Points on a hilly landscape, in no order, each with its height.
A climber steps from a point to whichever of its 5 nearest points has the largest rise for the distance, and stops where none of them is higher. Distance is the straight distance between rows; heights are no part of it.
K_271 height 541: [137 131 124 101  96 145 144 139 104 140 111 127 136  97 124  87 112 107
 129 136 168 161  94 130 141]
K_747 height 308: [128 107 110 117 110  95 153 165 140 163  94 113 124 138 176  99 136 120
 142 120 104 176  83 102 129]
K_935 height 651: [111 118 126 107 144 189 105  84 140 119 120 124 121 121 148 171 151 156
 126 158 173 145 167 119 141]
K_512 height 419: [147 165  64 127 140 110 179 112 110 108 143 142 135 148  74 117 112 135
 147 129 103 123 128 136  87]
K_373 height 404: [143 156  69 128 124 118 204 135 109 132 131 156 131 148 100 103 110 144
 141 144 108 137 124 134  88]
K_600 height 561: [122 126  90 157 151 190  77  77 147  79 151 125 132 138 138 174 161 164
 152 121 127 141 184 121 103]
K_533 height 437: [138 157  50 162 170  92 183 119 122 129 138 141 124 156 100 127 102 147
 124 132  75 104 144 115  92]
K_630 height 329: [133 112 104 150 123 105 178 166 143 171  98 126 108 149 166 112 132 120
 150 160  90 164  91 109 120]
K_800 height 395: [100 127 233  70 110 110  57 133 153 114 130  95 161 141 160 158 159 131
 109 119 131 121 146 130 164]
K_76 height 148: [129  91 129 116  92  71 117 181 147 144 106 117 126 146 203 116 141 126
 124 108  99 181  89 104 114]
K_835 height 322: [163 123  63 199 154  90 142  98 149  97 153 120 134 128  73 123 109 141
 107 101  87  99 166 120 118]
K_284 height 436: [137 152 122  97  93 146 152 150  91 136 103 138 128  92 108  98 113 104
 136 138 184 153 105 128 108]
K_549 height 249: [114 134 154 105 110 178 121 116  91 141 107 126 121 100 154 153 125  98
 134 167 203 130 126 125 126]
K_322 height 455: [153 136  82 152 141 103 219 158 111 160 121 150  99 159 136 138 107 134
 137 182  76 124 126 130  73]
K_502 height 227: [128 158  86 187 159 121  96 109 108  72 158 105 141 138  66 131 136 101
 145 107  90  94 164 136 101]
K_730 height 747: [114 125 115  99 131 199 108  80 128 123 111 134 120 104 155 180 139 146
 125 153 177 139 168 104 121]
K_482 height 610: [106 123 157  83 141 208  96  74 167 163 128 133 121 118 165 162 155 161
 115 144 157 127 170  99 145]
K_15 height 417: [132 133  81 167 135 131 125 106 128  73 145 123 140 146  68 125 126 144
 154 127 130 129 135 143 120]
K_669 height 736: [ 91 128 216  80 134 176  72 108 174 153 137 102 143 115 176 167 187 142
  97 145 125 121 161 106 168]
K_820 height 117: [113 123 182  84 100 115  91 160  90 130 120 134 136  93 159 121 112  68
 116 102 170 102  83 132 136]
K_129 height 362: [110 120 168  99 122 175 110 124 115 139 103 123 126 113 159 159 130 108
 136 157 199 136 134 118 143]
K_573 height 583: [135  99 148 174 137 181 100  77 167  83 154 121 122 151 125 137 167 181
 147 139 135 129 154 146 163]
K_123 height 110: [129 118 154  88  99 117 115 146 122 148 100 120 140 120 125  89 132 132
 131 109 138 161  85 121 165]
K_603 height 452: [133 126 110 154 117 158 132 103 131  91 134 121 133 139  92 124 125 148
 149 141 156 152 137 150 138]
K_620 height 392: [133 183  62 131 153 108 146 123  88  93 147 138 145 146  58 121 132 120
 154 127  92  99 140 155  67]
K_440 height 450: [148 122  79 173 156 103 221 159 120 151 107 145 106 161 132 135 109 134
 135 171  74 130 128 119  76]
K_979 height 578: [116 136 123 103 135 185 111 102 117 115 109 126 119 115 142 173 135 129
 130 168 188 151 155 122 119]
K_586 height 438: [146 104 133 185 137  96 207 204 111 169 114 135  84 161 129 122 119 122
 158 200  87 121 109 140  83]
K_616 height 86: [120 111 108 131 106  99 144 147 157 161  94 111 123 153 162 104 131 137
 133 117 100 172  84 100 157]
K_338 height 403: [152 121  69 209 179  65 172 115 148 138 135 109 103 134 120 150 110 138
  97 149  78 103 168 103 109]
K_804 height 524: [124 131 132 121 124 186 106  96 135 113 112 122 132 130 125 151 142 146
 151 162 184 150 150 127 126]
K_71 height 435: [137 129  76 148 128 113 212 153 125 175 110 139 107 149 148 110 119 131
 137 160  93 149 107 120 107]
K_874 height 494: [140 146 119  89  90 131 179 162  91 158 106 151 123  81 132  81 118  97
 126 132 162 139  97 122  99]
K_465 height 483: [153 164  87  87  98 120 212 168  86 164  99 174 105  88 133  84 122 112
 136 151 133 133 109 133  59]
K_6 height 7: [ 94 116 208  86 118 138  65 152  88 120 120 151 135 107 174 158 113  59
 107 105 158  92 109 136 146]
K_736 height 147: [103 109 212  72 103 106  72 159 114 110 152 159 149 106 182 155  84  84
  95  83 152  74  98 169 124]
K_810 height 332: [130 142 145 108 110 163 131 134 105 129 100 131 136  98 115 119 112 114
 143 163 198 138 116 132 127]
K_836 height 462: [139 144  98  96  97 139 179 139  91 153 107 145 130 107 108  89 107 118
 140 139 163 148 112 136 100]
K_152 height 586: [112 109 101 124 154 196  82  71 159 102 147 128 128 129 149 172 158 180
 147 126 141 149 185 117 109]
K_793 height 573: [131 105 167 125 136 187  95  86 159 117 124 119 118 142 128 149 164 169
 149 161 158 145 146 137 153]
K_955 height 291: [101 118 214  84 114 133  64 128 129 130 121 104 145 132 139 130 149 123
 125 132 153 138 125 127 167]
K_511 height 451: [148 166  55 120 147  97 208 135  91 146 129 170 111 151 108 122 118 131
 134 143  74 123 121 139  44]
K_740 height 519: [113 131  73 161 154 164  79  99 125  72 149 123 127 128 131 169 163 135
 164 120 110 127 176 110  87]
K_52 height 463: [152 166  70 105 119 112 232 155 102 163 112 166 100 126 138 106 119 130
 130 154  97 140 127 140  56]
K_988 height 558: [122 124 217 101 115 150  74 112 159 122 141 105 138 151 111 134 181 158
 140 120 127 147 131 132 200]
K_562 height 556: [120 158  83 145 141 158 119 114 110  66 132 121 135 144 104 164 142 134
 162 153 153 136 158 138  87]
K_239 height 377: [124 122 155 110 107 131 106 116 137 126 121 109 139 141 106 104 141 149
 138 115 147 161  97 123 193]
K_523 height 361: [128  95 135 173 117  88 174 213 122 158 107 115 104 165 156 111 138 101
 164 182  96 148  85 126  93]
K_891 height 363: [120 117 179 103 111 132  99 125 132 123 116 109 140 130 116 101 150 136
 145 124 159 162 105 128 180]
K_558 height 540: [145 105 116 191 132 138 131  82 159  99 138 120 120 136  86 105 126 175
 128 106 114 130 134 145 184]
K_611 height 400: [131 140 151 107 100 165 140 147  80 138  99 132 119  83 122 128 106  91
 134 156 207 134 117 135 105]
K_536 height 588: [111 108 215 116 120 166  73 116 147 127 128 102 141 127 134 136 172 152
 141 156 154 141 140 132 177]
K_633 height 330: [135 157  69 179 168 107 125 111 115  86 158 112 140 134  62 114 115 127
 136 108  90  92 151 132 102]
K_657 height 429: [150 151  78 131 117 130 176 126 110 111 125 148 138 142  74 111 114 134
 148 145 136 142 122 145 106]
K_750 height 224: [135 189  79 157 174 107 115 131  79 104 163 114 128 145  57 110 144  92
 166 135  79  78 139 157  92]
K_343 height 570: [144 110 158 180 123 157  98  84 164 104 152 114 114 144  84 108 149 179
 131 112 128 130 134 157 207]
K_133 height 577: [140  97 151 182 131 167  97  80 161  97 155 122 120 142 102 147 153 187
 153 123 135 137 151 151 180]
K_749 height 420: [120 114 159 127 121 168 116 102 130 107 119 119 135 134 113 136 141 148
 156 156 177 156 135 134 167]
K_448 height 67: [ 93 120 239  77 120 112  70 147 133 112 141 123 162 123 180 175 114  87
  90 104 140 101 129 149 138]
K_439 height 402: [148 153  51 141 135 117 185 116 120 117 138 133 129 152  79 115 106 147
 133 121 101 118 127 134 101]
K_214 height 369: [120 124 144 128 110 148 116 110 130 125 123 120 136 127  94 114 142 157
 155 135 167 160 102 131 182]
K_830 height 535: [132 160 102 115 110 161 140 123 100  99 117 130 126 121  98 135 117 130
 144 165 186 136 135 144  88]
K_805 height 517: [116 114 192 135 111 154  89 105 153 113 125 111 134 144 107 113 162 165
 146 116 127 155 112 142 199]
K_41 height 543: [ 84 130 191  83 137 171  81 107 132 163 116 112 122 117 178 171 145 110
 111 145 160 120 144 114 159]
K_671 height 328: [182 124  82 194 189  43 134 111 142 137 149 106 127 119 117 128 131 135
  83 121  68  94 203  97 107]
K_837 height 572: [146 117  94 188 141 118 169  97 174 143 119 118 110 141 103 105 114 170
 110 123  86 133 129 121 186]
K_642 height 453: [144 121 104 146 117 110 196 188 114 176  95 144  99 133 168 106 135 112
 156 176  94 155  97 121  76]
K_20 height 536: [136 132  94  99  96 115 168 171 104 172 113 144 119  88 141  73 126  95
 127 129 135 154  87 111 108]
K_434 height 421: [153 146  54 171 189  76 156 108 119 126 159 118 124 134  99 129 112 133
 107 120  60  84 151 123  99]
K_873 height 542: [123 123 101 118 118 130 175 138 137 152 117 138 131 128 114  88 115 133
 140 136 128 164  97 117 147]
K_943 height 333: [133 120  75 193 149  95 202 135 146 162 110 122 100 160 129 137 109 142
 133 166  84 143 118 109 137]
K_827 height 467: [117 119 197  67 110 104  81 133 146 120 118  99 148 133 131 119 140 135
 122  99 135 143 100 134 181]
K_326 height 456: [148 126 104 154 131  94 219 181 105 168 115 155  94 161 150 130 122 126
 154 197  86 124 123 141  54]
K_961 height 617: [130 139 109 145 115 157 148 106 125  86 124 126 137 143  88 129 119 141
 155 155 169 144 127 138 127]
K_46 height 585: [133 153  83 147 136 142 129 108 114  61 132 114 149 143  84 150 126 140
 152 136 145 127 147 140 102]
K_114 height 52: [113 128 193 113 100 133  82 175  70 128 114 167 124  86 172 147 113  45
 122 102 172  86  84 140 127]
K_47 height 172: [152 134  89 214 162  93  89 103 125  86 161 106 138 119  68  97 132 114
 124  83  83  88 176 124 112]
K_242 height 615: [114 115 175 106 133 210  81  69 194 155 149 131 130 135 165 159 185 188
 118 139 132 132 182 115 171]
K_918 height 459: [122 129  83 167 146 153  94  96 119  62 149 120 139 146  90 151 137 141
 161 132 128 125 159 135  95]
K_544 height 357: [155 112  88 219 167  87 176 116 162 149 128 104 105 149 123 130 107 162
 101 153  80 114 157 101 145]
K_932 height 302: [129 174  78 166 170 123 108 124  89  88 152 119 127 145  62 115 148 102
 170 129  91  93 155 134  82]
K_198 height 611: [112 116 133 106 142 207  86  70 175 140 148 138 122 124 157 169 172 186
 125 132 145 143 172 116 136]
K_722 height 331: [172 123  75 200 168  61 121  87 147 121 161 106 136  99  87  98 128 131
 102  85  78  94 200 108 109]
K_304 height 550: [138 111 120 198 137 157  89  87 145  64 153 125 129 143 104 150 140 165
 141 118 124 118 164 142 130]
K_130 height 444: [152 176  76 105 108 109 188 135  92 118 119 166 128 133  86  96 115 129
 141 153 137 131 124 149  67]
K_714 height 223: [123 137 154  92 103 138 117 144 106 137 106 107 146 105 125  92 122 108
 143 136 184 149  95 122 144]
K_167 height 427: [128 107 184  59  99  74  82 149 155 126 126 116 161 131 170 115 110 138
  93  66 134 140 117 124 148]
K_245 height 547: [135 112  85 188 143 115 186 129 153 164 109 119 108 148 129 114 107 162
 122 145  92 137 117 113 152]
K_915 height 434: [147 197  57 111 149  84 185 135  82 127 132 167 119 154  81 108 117 125
 140 129  76  96 115 145  54]
K_318 height 396: [149 125  77 188 144 116 142  95 149  88 145 125 135 137  68 121 111 158
 127 104 114 114 142 138 138]
K_919 height 662: [121 148 103 115 133 172 118  95 116  84 118 118 124 126 119 163 131 133
 148 163 176 145 158 125  87]
K_508 height 616: [109 115 213 117 132 188  73  98 176 126 158 106 135 150 144 148 203 179
 130 147 116 134 150 124 188]
K_588 height 245: [ 94 127 233  74 114 126  60 138 137 129 126 101 159 124 159 147 133 107
 111 113 145 115 128 126 165]
K_164 height 91: [113 105 233  81  86  95  82 143 147 100 157 134 153 124 166 164  73 110
  75  81 138  92 132 175 138]
K_390 height 162: [ 95 128 220  85 121 131  70 138 116 129 120 111 148 111 174 156 128  79
 111 128 167 109 123 134 153]
K_914 height 313: [142 128  76 137 122 123 184 115 128 131 120 151 131 138  93  98 110 153
 143 130 126 154 105 125 137]
K_94 height 464: [112 162  62 165 166 167  73 121 115  74 151 109 125 141 108 153 163 111
 168 130  96 119 166 122  67]
K_951 height 499: [159 149 104  96  89 122 192 169  94 174 106 169 107  77 139  80 114  90
 132 141 145 143  98 124  88]
K_645 height 472: [124 120 178 101 113 139  95 109 152 118 124 106 137 147 110 122 154 152
 149 131 153 150 109 140 196]
K_202 height 469: [142 165 118 105  99 148 164 138  94 121 108 146 129 113 105 118 108 109
 132 170 192 133 126 136  98]
K_116 height 454: [151 151  65 134 142  98 218 136 107 150 113 164 101 153 118 129 105 137
 139 154  82 126 121 126  63]
K_270 height 431: [143 173  68 138 130 116 162 121 103  85 139 140 138 145  72 121 116 125
 158 135 119 120 133 143  81]
K_194 height 439: [157 116  85 205 143 114 142  85 158 104 152 113 127 125  81 107 117 158
 112  90 102 103 163 130 154]
K_29 height 482: [105 116 104  60 144 206  91  61 157 152 148 149 127  90 137 164 161 175
 107 114 167 113 180 109 138]
K_306 height 523: [150 115 105 202 141 129 112  87 150  76 153 119 131 135  73 116 126 163
 127  98 117 109 158 147 150]
K_535 height 182: [153 168  75 159 192  85 125 132  96 125 163 110 128 125  60 105 135  99
 134 100  60  74 152 123  89]
K_872 height 288: [143 131  91 210 153 104  92 108 127  66 169 107 137 131  67 125 124 128
 145 105 102  93 167 130 109]
K_33 height 263: [136 107  89 172 136 101 188 154 149 161  99 116  99 159 145 118 118 140
 138 160  84 154  98 105 140]
K_427 height 471: [154 147  84 114 103 114 218 177 111 180 113 166  95 118 143 101 134 113
 143 163 103 149 118 128  67]
K_548 height 448: [152 147  61 154 168  87 203 121 122 150 135 141 115 154 115 136 103 139
 119 144  74 112 131 124  87]
K_102 height 270: [132 105 101 209 147  95 186 159 154 162  98 109 105 164 137 132 110 128
 137 173  84 130 118 112 139]
K_700 height 383: [155 130  59 198 175  85 157 112 148 128 141 121 120 131  97 121 105 140
  98 114  68 102 163 107 114]
K_665 height 681: [ 96 112 196  89 137 183  74  97 163 162 133 112 133 114 163 168 177 153
 112 155 157 127 158 111 175]
K_802 height 228: [124 127 158 104 105 162 115 124 110 119 102 115 139 120 114 121 129 123
 144 153 185 153 117 132 152]
K_953 height 739: [120 119 191  68 101  99  89 144 129 128 118 111 152 117 141 113 124 119
 115  84 146 150 102 135 169]
K_570 height 408: [126 105 154  73  93  77  91 171 124 139 136 147 137  95 181 122  94  96
  88  72 145 116  88 143 119]
K_632 height 537: [ 97 118 149  73 145 196  93  88 149 177 116 134 119 102 168 171 145 134
  98 132 165 111 163 107 154]
K_900 height 546: [ 83 128 167  63 146 197  93  87 161 186 133 138 127  91 162 157 146 152
  91 137 145 103 164 104 174]
K_132 height 405: [125 108 113 130 109 102 178 194 127 157 102 127 105 140 173 109 140 102
 146 160 100 172  89 112  97]
K_30 height 407: [111 113 223  78 109 107  65 139 145 117 132  99 157 138 134 129 157 144
 115 108 126 143 122 142 169]
K_263 height 545: [118 129  72  82 146 192  73  70 153 126 143 148 129 111 146 166 157 168
 125 103 152 134 184  98  97]
K_593 height 479: [153 163  78  96 104 132 202 152 104 158 112 169 113 109 117  83 122 119
 138 157 133 146 109 130  85]
K_870 height 481: [128 112 164 133 117 155 110 101 149 105 130 112 138 140  93 128 154 164
 150 130 161 152 122 149 191]
K_192 height 424: [128 111 114 155 123 105 182 192 127 169  99 127 102 152 165 111 139 110
 157 179  98 155 100 118  92]
K_984 height 327: [163 138  68 180 155  98 161 102 129 104 153 130 136 127  72 118 101 143
 128 108  95 108 144 125 116]
K_762 height 326: [139 123  93 165 130 137 146  98 132  94 138 127 137 138  62 124 118 159
 144 128 135 137 131 137 131]
K_99 height 422: [114 109 196  57  95  88  84 148 134 122 130 129 159 115 156 122 106 109
 100  67 148 127 103 137 143]
K_184 height 351: [121 119 176  79  98 112  95 159 111 139 113 128 145 106 141 105 119 101
 124  98 167 144  86 123 153]
K_233 height 391: [165 141  61 185 185  73 143 111 130 122 154 101 132 125  83 115 114 131
  99  98  69  90 171 120 111]
K_683 height 406: [131 120  88 123 110 127 189 150 127 165 109 136 122 137 128  91 118 125
 141 134 111 168  91 110 135]
K_922 height 358: [167 137  68 192 188  52 134  99 136 129 161 102 127 105  89 107 115 122
  97  97  71  93 186 107 111]
K_886 height 161: [123 113 124  97  96  85 110 156 153 151 104 111 137 146 178 107 138 144
 126  97  95 175  85  99 142]
K_572 height 592: [118 102 143 149 141 197  93  75 163  97 148 135 119 140 149 166 168 190
 145 144 136 144 164 131 144]
K_591 height 208: [ 98 123 244  69 106 107  63 142 144 111 140 107 168 137 160 171 127 108
  91 103 129 105 143 140 150]
K_353 height 426: [155 120  85 212 170  80 194 134 140 154 119 114 104 153 126 153  97 138
 110 171  75 110 145 113 114]
K_656 height 595: [111 121 166  82 145 208  80  73 195 164 158 125 127 103 161 145 181 186
 106 144 132 127 180 107 164]
K_928 height 254: [119 122 152 116 104 116 112 125 160 142 121 112 141 146 119  93 141 159
 130 102 104 172  88 122 202]
K_383 height 425: [131 103 144  70  92  80 107 168 139 148 119 132 143 100 191 113 108 123
  97  73 126 147  89 118 125]
K_791 height 557: [130 109 128 169 130 171 106  84 151  78 145 118 127 148  96 146 144 174
 151 135 149 136 148 146 133]
K_172 height 555: [111 142 100 144 145 176  93  95 133  73 133 123 131 138 130 180 154 154
 155 143 152 145 167 114 101]
K_104 height 128: [ 77 128 208  99 129 144  70 160 115 117 154 166 126 128 205 193 105  49
 100  95 138  78 104 161 127]
K_68 height 568: [127 117 139 143 133 183 103  85 140  96 126 116 122 140 117 158 155 170
 145 155 173 149 154 144 135]
K_185 height 460: [145 142  90 135 132 108 229 167 100 172 120 167  92 148 146 129 139 125
 153 176  77 127 117 143  45]
K_832 height 336: [151  90 180  64  93  75 105 152 167 126 158 162 139 111 195 143  58 136
  49  68 138 110 118 155 131]
K_774 height 312: [133 141  79 185 154 118 121 110 115  71 155 118 151 138  73 121 114 141
 140 107 112 105 153 143 115]
K_248 height 412: [135 102 122 196 136  86 200 187 130 157 103 127  99 163 131 121 128 119
 159 195  91 123 107 121  93]
K_407 height 423: [ 67 131 169  69 141 186  90 116 140 193 125 145 131 110 194 177 132  93
  84 122 141  78 139 105 167]
K_794 height 297: [139 133 114 108 110 141 162 128 113 124 112 126 135 118  99  94 113 129
 151 139 171 150 110 133 139]
K_375 height 480: [124 126  96 190 142 150  91  92 134  66 147 116 137 143  96 143 141 138
 151 114 123 119 164 143  96]
K_348 height 246: [122 103 203  84  97  98 100 154 144  96 170 175 136 118 171 161  64  97
  71  84 140  66 116 190 136]
K_243 height 522: [131 113 108 100 104 101 146 182 121 169  98 128 119 108 190  87 139 104
 123 120 116 169  85 108 107]
K_400 height 338: [143 127  61 183 145 110 180 117 144 133 133 134 115 141  90 119  96 159
 115 128  93 123 133 130 121]
K_51 height 443: [144 147 143 102  81 138 143 180  81 148  95 160 118  58 132  88 103  71
 110 124 178 114  88 139 111]
K_507 height 165: [131 122 106 121 124 139 154 126 143 146 111 120 126 134 112  84 133 146
 136 117 127 170 101 120 173]
K_553 height 508: [135 131  91  99 105 128 187 165 118 172 101 132 110 116 142  83 129 106
 138 137 129 164  85 114 112]
K_70 height 292: [131 106 108 161 121 129 140 106 157 133 123 117 128 153  94 109 128 165
 129 111 120 153 108 126 196]
K_475 height 461: [142 132  77 129 123 126 203 160 125 166 104 151 117 129 129  94 110 134
 142 150 114 149 101 118 108]
K_49 height 378: [132 166  65 160 143 117 141 109 109  80 148 125 150 147  62 124 121 129
 146 120 114 113 142 149  96]
K_637 height 560: [108 112 166 102 147 187  99 103 139 143 110 112 128 117 150 161 149 135
 136 152 177 147 150 119 145]
K_940 height 166: [ 69 126 182 103 133 167  75 152  95 154 119 158 120 114 197 179 119  49
 104 118 149  98 112 116 145]
K_21 height 430: [142 144  82 116 111 136 191 130 113 133 117 143 130 127 100 102 110 131
 143 142 145 145 118 132 109]
K_960 height 286: [123 120 166  76  96 121 108 160 110 145 112 124 138  91 151 105 118  85
 127 101 166 127  86 120 142]
K_175 height 323: [123 111 207  52  91  75  83 144 148 126 136 125 168 131 157 132 101 139
  87  68 141 131 123 145 150]
K_894 height 643: [106 118 178 105 134 201  94  87 159 148 136 116 124 125 159 169 170 164
 117 152 150 137 168 102 159]
K_325 height 370: [172 128  80 212 156  80 128  79 156  98 154 109 130 113  94 109 119 155
  93  88  92  96 182 119 139]
K_653 height 371: [137 135  91 112 113 137 181 129 121 137 114 134 135 118 108  94 114 138
 145 137 144 161 112 126 133]
K_634 height 66: [ 92 126 188 103 121 159  81 155  89 144 110 155 111 101 176 164 118  57
 116 123 177  92  93 131 139]
K_330 height 441: [139 175  53 129 161  85 194 129 101 128 140 157 131 149  88 108 113 137
 136 130  78 114 136 139  68]
K_629 height 325: [138 113  96 174 118 117 156  99 161 137 119 127 123 143  93  97 119 174
 124 122 113 144 113 134 181]
K_334 height 445: [139 161  84 106 103 127 195 136  99 129 123 151 137 120  90  98 112 133
 135 145 147 141 122 142  85]
K_921 height 274: [161 150  86 195 184  71 109 110 107 122 166  98 134 104  68  92 129 101
 120  85  75  83 179 119 111]
K_983 height 609: [120 102 207 143 120 178  78  93 173 114 142 109 122 158 125 139 187 179
 145 144 130 140 150 140 194]
K_244 height 633: [106 119 212 111 133 184  81 100 166 133 141 100 131 137 155 152 195 168
 130 143 131 139 153 123 186]
K_674 height 84: [112 110 208  91 114 100  75 155 105 105 134 154 144 117 167 156  97  80
  94  76 162  91  88 146 131]
K_274 height 440: [150 153  59 158 176  81 183 133 109 142 139 140 117 158 101 129 103 129
 110 130  63  92 138 117  79]
K_662 height 442: [158 122  95 196 164  77 205 147 131 145 121 124 104 161 134 150  96 138
 128 178  77 112 134 116  97]
K_178 height 214: [144 149  87 188 171 106 101 113 103  96 162  95 136 119  54 108 135  96
 146 106  79  78 155 132  90]
K_649 height 287: [127 109 138  77  93  90 110 152 144 150 110 118 147 132 158 105 128 130
 118  79 124 170  89 113 157]
K_628 height 59: [ 94 123 223  95 112 106  69 159 115 103 147 141 141 117 182 176 100  71
  94  89 147  84 116 158 133]
K_112 height 533: [100 120 241  79 102 122  60 123 158 109 136  97 154 152 135 153 179 150
 122 120 125 142 138 135 183]
K_584 height 183: [ 61 127 198  93 132 159  74 150 108 140 138 162 129 122 209 185 112  44
  99  99 133  79 113 134 144]
K_295 height 204: [110 130 180 104 108 153  88 158  72 134 105 138 122  95 150 133 113  74
 123 129 188 109 100 124 144]
K_782 height 319: [121 123 170  98 113 156 111 121 124 117 114 114 137 123 113 113 137 130
 145 146 172 157 116 135 172]
K_54 height 571: [140 108 129 193 124 157 107  71 156  72 150 123 117 143  93 133 145 179
 144 114 135 118 153 147 165]
K_266 height 548: [142 122 145  75  95 105 108 172 116 153 109 137 128  86 171  98 115 101
 103  83 146 139  90 120 115]
K_699 height 346: [119 148 164 112 104 160 115 159  69 138 106 155 110  80 150 123 107  52
 124 145 189 109  85 127 124]
K_340 height 418: [127 113 154  68 101  78  99 170 119 140 108 129 142  95 175 105 112  92
  96  76 146 137  82 130 129]
K_501 height 71: [148 152 105 186 189 100  94 127  96 130 169  87 116 107  52  87 136  71
 150 113  70  69 186 128 112]
K_716 height 447: [138 123  94 198 143 132 116  91 147  66 147 116 137 138  71 120 114 148
 143 114 113 112 161 143 132]
K_704 height 416: [139 163  56 157 169  93 163 122 105 117 155 129 131 143  69 120 114 125
 131 110  75  99 140 135  93]
K_370 height 629: [111 136  86 115 139 180  91  96 128 105 120 133 121 122 149 182 149 147
 134 157 162 141 173 109  93]
K_158 height 470: [140 163  92 115 111 135 161 114 101  92 126 142 138 130  81 110 117 131
 143 153 156 131 132 151  82]
K_624 height 397: [ 79 125 188  90 134 182  94 127 116 169 118 133 125 104 179 174 139  87
 107 144 173 105 139 105 152]
K_196 height 636: [101 127 241  95 118 150  67 115 177 129 153  95 151 151 150 155 191 164
 118 132 118 135 155 117 187]
K_195 height 364: [141  96 177  67 101  69  97 158 137 122 137 151 146 101 188 134  87 114
  66  59 139 122 102 145 127]
K_561 height 88: [ 84 134 183 107 124 146  72 163 109 107 162 202 106 123 211 194 117  37
 114  97 128  79  81 164 113]
K_416 height 428: [145 121  65 169 150  97 205 143 132 150 120 135 113 154 120 125 104 148
 126 150  87 122 121 119 117]
K_909 height 283: [121 116  80 139 110 118 186 150 139 164 106 132 115 141 140  93 125 139
 143 135 111 165  83 108 136]
K_121 height 98: [120 118 126 114 112 100 131 134 149 153 109 105 123 143 136  96 131 148
 127 102 109 173  89 103 179]
K_790 height 244: [111 118 214  62 104  88  73 151 123 118 143 123 155 128 162 150 101 103
  88  85 146 109 119 143 145]
K_733 height 569: [112  94 121 163 110  83 158 194 141 158 105 106 112 163 170 114 141 121
 154 160  97 171  82 114 118]
K_524 height 385: [ 99 123 199  94 123 171  78 128 114 139 114 106 136 117 153 153 140 117
 124 151 173 139 126 124 160]
K_806 height 99: [ 97 118 197 103 120 133  77 157  90 116 143 170 124 117 200 171 102  53
 114  92 157  76  92 156 130]
K_685 height 337: [180 116  72 199 176  70 140  94 159 127 157 113 117 117 111 124 121 148
  86 114  79 102 186 109 127]
K_654 height 409: [126 125 188  72 103 121  87 151 123 138 115 111 158 116 148 111 135 109
 124 109 160 137 102 130 159]
K_246 height 390: [139  96 144 209 131  73 187 203 106 159 106 124  97 166 124 115 121 110
 162 183  93 133  93 128 106]
K_967 height 368: [133 144 144  94  94 124 123 174  75 154 115 149 126  62 151  97 116  67
 110  98 161 117  84 130 119]
K_846 height 345: [135 109 107 153 131 131 154 103 145 116 129 120 124 144  93 105 122 156
 130 112 121 148 113 131 177]
K_272 height 767: [128 115 120  95 106 111 147 162 123 165 105 129 124  97 157  80 129 107
 129 108 131 163  80 114 124]
K_911 height 485: [133 121 133  75  99  95 118 169 119 159 113 125 138 100 175  93 118 106
 110  92 135 153  80 114 123]
K_574 height 280: [ 63 122 208  86 141 154  67 137 127 154 124 140 125 112 205 192 128  75
  96 122 147  86 126 116 151]

Where does a climber stop that starts at each point below?
K_574 | K_669
K_628 | K_266
K_984 | K_272
K_922 | K_272
K_133 | K_669
K_750 | K_919
K_700 | K_272
K_932 | K_919
K_501 | K_272
K_306 | K_669
K_49 | K_919

Write out the way that a climber takes from each point below.
K_326 | K_185, K_427, K_465, K_951, K_20, K_272
K_634 | K_295, K_699, K_51, K_874, K_20, K_272
K_662 | K_322, K_185, K_427, K_465, K_951, K_20, K_272
K_642 | K_427, K_465, K_951, K_20, K_272
K_325 | K_194, K_306, K_54, K_573, K_572, K_198, K_894, K_665, K_669
